The views of a scene show one set of named points, each view turned or mirrored, shifted and resized as a whole, with a little noise and some points left out.

Scene 1
View 1
Z346: [  9 -19  15 -11  36  -2  12  -8  25   4  25 -12  10  -1  -6  -9  16 -10
  42   0]
Z263: [  7 -18  24  -6  22   0  -9  -4  25  10  20   1   1  -5 -10  -6  -1  -5
  23   0]
Z557: [ -5  13  10 -23 -16  -4  15   7  -1 -21   7   1   7   3   6  15 -13  26
  19 -18]
Z521: [  2   4  33  -4 -11   6 -25   5  24   9   7  19  -6   2  -6   5 -24  10
  -4  -9]
Z479: [ 20  25   5  -8   4   4  -8  -9  23  18  21  -4   2 -12  15  -5  -2  13
  15 -61]
Z751: [  1 -23  43   1  11   4 -34   5  33  17  12  19  -9  -3 -21  -2 -20  -5
   2  16]
Z129: [-12 -15  11 -24   9 -18  15   4 -13 -24   9   1  10 -13 -10  14 -13  26
  19  10]
Z297: [  5   2  24  -9  -2   5  -9   2  23   6  11   8  -2   4  -2   2 -10   3
  16 -14]
Z723: [  1  -6 -12 -26  27 -24  32  -9 -20 -21  19 -19  21 -28   3   7   7  33
  33 -26]
Z606: [ -7 -27  16 -17  26 -15   9   0  -3 -14  14  -2  10 -15 -16   5  -4  12
  24  15]
Z387: [ 12   8  33   0  -9  17 -27   2  43  23  15  14  -9  10   0  -3 -12  -8
   9 -18]
Z45: [  9 -16  28  -1  23   2 -19  -4  31  18  19   5  -1  -8 -11  -8  -2  -6
  17  -5]
View 2
Z387: [-11   9 -40 -14 -19  10   4   0  -5 -27  13   3   7   3   7  38 -11  -9
 -21   2]
Z263: [  5  22  -8   5  -5   5  30   3 -15  -3   0   5  10   8  11   3 -16 -13
   1  -1]
Z751: [-13  21 -31 -15 -15  -2  38  -9   3 -20  15   2  11  25  20   0 -12 -38
 -12  -8]
Z297: [-15  12 -15  -7  -9   9  14   4 -12  -4   6   7  -3  -4   6  15   0  -5
 -20  -2]
Z45: [  3  21 -18   2  -7   5  28   6 -18 -11   5   2   7  16  12  11 -21 -19
  -1   3]
Z129: [-26  16  23   3   6   9  35   8 -20  35  -7  13 -21  -7   7 -36  19 -10
 -20 -10]
Z479: [-12   2 -20   3  -4  22 -15  33 -41   1   3  -2 -30  -5 -11  44 -18   9
 -16  21]
Z557: [-32   4  10  -5  -2  18   3  10 -18  26  -3  15 -24 -24  -3  -1  26  11
 -35  -6]
Z606: [ -9  25  18  10   6   4  42   6 -20  26  -9  10  -8   3  11 -32   3 -16
  -3  -7]
Z346: [ 17  24   7  16   2   7  26   7 -24   6 -12  10  11   0   6   2 -18  -1
  11   2]
Z521: [-31   7 -29 -21 -15   8  15   1  -4 -10  15   2 -10   8   9  13   2 -22
 -32  -4]
View 3
Z297: [-14 -14   1   4  -3   6   2  11  -2   3  24  27 -23  18  -7   7  -2  -6
  11  14]
Z723: [-26  -9  -5  -9 -44  19  44  16 -31 -25  10  25  22 -10   4 -17  12  35
  -9   9]
Z751: [-12   3   2   1  12  -6   2  -2   5   9  14  20 -67  12 -18  11 -12 -14
   6  31]
Z45: [-11  -9  -3   0   4   5  20  -2   2  -3  10  22 -40  14 -10  -8 -10 -11
  19  29]
Z521: [-12  -3   4  13  11   2 -14   8 -11  16  23  27 -37  16  -8  17  -3  -4
   3  10]
Z346: [-16 -19  -4 -10 -19   8  39   5  12 -17  13  22 -20  10  -9 -16  -4  -7
  19  31]
Z129: [-32   6   5 -12 -44   0  20  20 -13 -11  18  21 -21  -8 -11  16   9  26
 -31  18]
Z557: [-24 -13   5   4 -28  11  -1  26 -14  -1  33  29   7  10  -1  17  13  17
 -10   0]
Z263: [-14 -11  -3  -4  -9   3  23   3   7  -8  13  23 -33  10 -11  -7  -6  -9
  14  28]
Z387: [ -7 -19   0  14  20   5  -9   6   4  13  26  30 -33  27  -7   6  -6 -23
  27  14]
Z479: [ -4 -25  -9  19  12  25   7   7 -29   3  19  33  13  21   8 -15   0   0
  33  -1]
View 4
Z479: [-12   6   1   9  17 -19  13  23  17   4 -45 -46  13 -21 -10  -9   8  16
  37  28]
Z45: [-11  -3   7 -24 -18 -10   5  14  -3 -18 -28  10  -2   0  19  26  -9  11
 -17   5]
Z751: [-20 -13   1 -21 -27 -19   1  -6  19 -19 -36  36 -14  32  37  30  -8  19
 -30 -13]
Z387: [-22 -22  14  -6 -11 -32  20   5  20  -3 -58  14   2  16  26  -7   7   4
   8  -2]
Z346: [  4  17  15 -25 -18   5   5  28 -27 -22   5   5   9 -21  12  21  -1   3
 -12   0]
Z606: [ 16  45 -11  -8 -16  20 -23  16  -4 -35  42   5  -4   1  14  36   7  26
 -30 -23]
Z297: [ -8   2   4   3  -8 -14   6   9  17 -10 -23   2   2  13  20  -2  15  12
   6 -12]
Z557: [ 10  34  -9  33   7   2  -7  12  31 -11  16 -18   9  11  10 -21  38  20
  19 -31]
Z263: [ -4   5   9 -21 -20  -4   3  17  -7 -20 -12  12   0  -2  19  22  -4  10
 -16  -4]
Z723: [ 23  67 -17  14  11  25 -26  33  -1 -23  48 -52  10 -31 -19  18  17  30
  11   0]
Z129: [ 15  50 -18  15  -7  15 -27   8  20 -29  40  -6  -3  14  11  17  20  32
 -13 -31]
View 5
Z387: [  8  -3  27 -13   7  -4 -39  37  23  10   7   3 -21  -3   9   6   4 -21
   2   2]
Z606: [  0   5 -41 -27  11   2  24  -4 -16  15  -8 -15 -33  -5  20   3  -3  19
  37   9]
Z557: [-18 -16 -19 -36  -8  29   6  19 -24   7  -1  17   0   3   8  13  17  27
   8 -11]
Z723: [-17  -4 -76 -11  -5  25  35   2 -32  12  -4  11  -6 -28  24  -2   6  33
  21  -2]
Z479: [ -7  -9 -21  13 -12  18 -24  41  11   8   9  28   7 -38  13  -6   8  -8
 -14  -8]
Z263: [ 11   1 -13 -11  13  -3  -4  11   5  16   6 -16 -33 -12  21   0  -6 -13
  21  11]
Z751: [ 16  19  14 -26  16 -28 -22  20  24  14 -11 -15 -46  12   5   6  -3  -7
  32   9]
Z297: [  0  -5   2 -20   4   4 -16  26   4  10   1   2 -20  -3  11   5   6  -2
  10   0]
Z346: [  8  -7 -27  -5  13   8   5   2  -7  18  13 -20 -30 -23  32  -4 -11 -16
  19  15]
Z521: [  0   6  15 -26   4  -7 -25  34  17   9 -11  10 -22  11  -1  11  10   6
  15  -4]
View 6
Z45: [-13  20  12  -6  10  -5  -5  24   2  19  13   2  28  10 -13 -12  26  28
  14  29]
Z723: [ 28  37 -35  16  -4  22 -18  17   2 -22  33  18 -23 -39  12 -12  15 -22
   2  31]
Z263: [ -1  21  10   1  10  -4  -1  28   2  15  16   5  24   7 -12  -9  21  22
  10  25]
Z521: [-15   3   0 -25 -14 -14 -10 -14 -10  26  -4  18  34  19  -7  -9  20  19
   1   5]
Z387: [-26  14   6 -21  -8 -15  -5  10  -2  45 -15   4  48   6 -18  -8  25  25
   0   5]
Z129: [ 33   8 -11   9  -8   2  -8   0  -7 -18  37  34  -3   3   7  -8   3  -2
  -1  14]
Z606: [ 26  15   1  14   5   2  -3  17  -2 -15  40  23   2  10   0  -7   9  11
   9  26]
Z751: [-13   2  25 -16   6 -16  -3   4  -8  19  11  11  38  42 -14  -9  21  40
  15  19]
Z297: [ -5  13  -2  -9  -9  -8  -6   9  -3  24   1  14  31   0 -11  -8  17  13
  -4   8]
Z557: [ 19  10 -26  -1 -24  -3 -10  -4  -6   7   7  30  10 -20   1  -3   5 -12
 -19  -6]

In a view up to two points have been moved. Name them for each view, in the order of its rows, or write none.
view 1 => Z346
view 2 => none
view 3 => Z129
view 4 => Z606
view 5 => Z723
view 6 => none
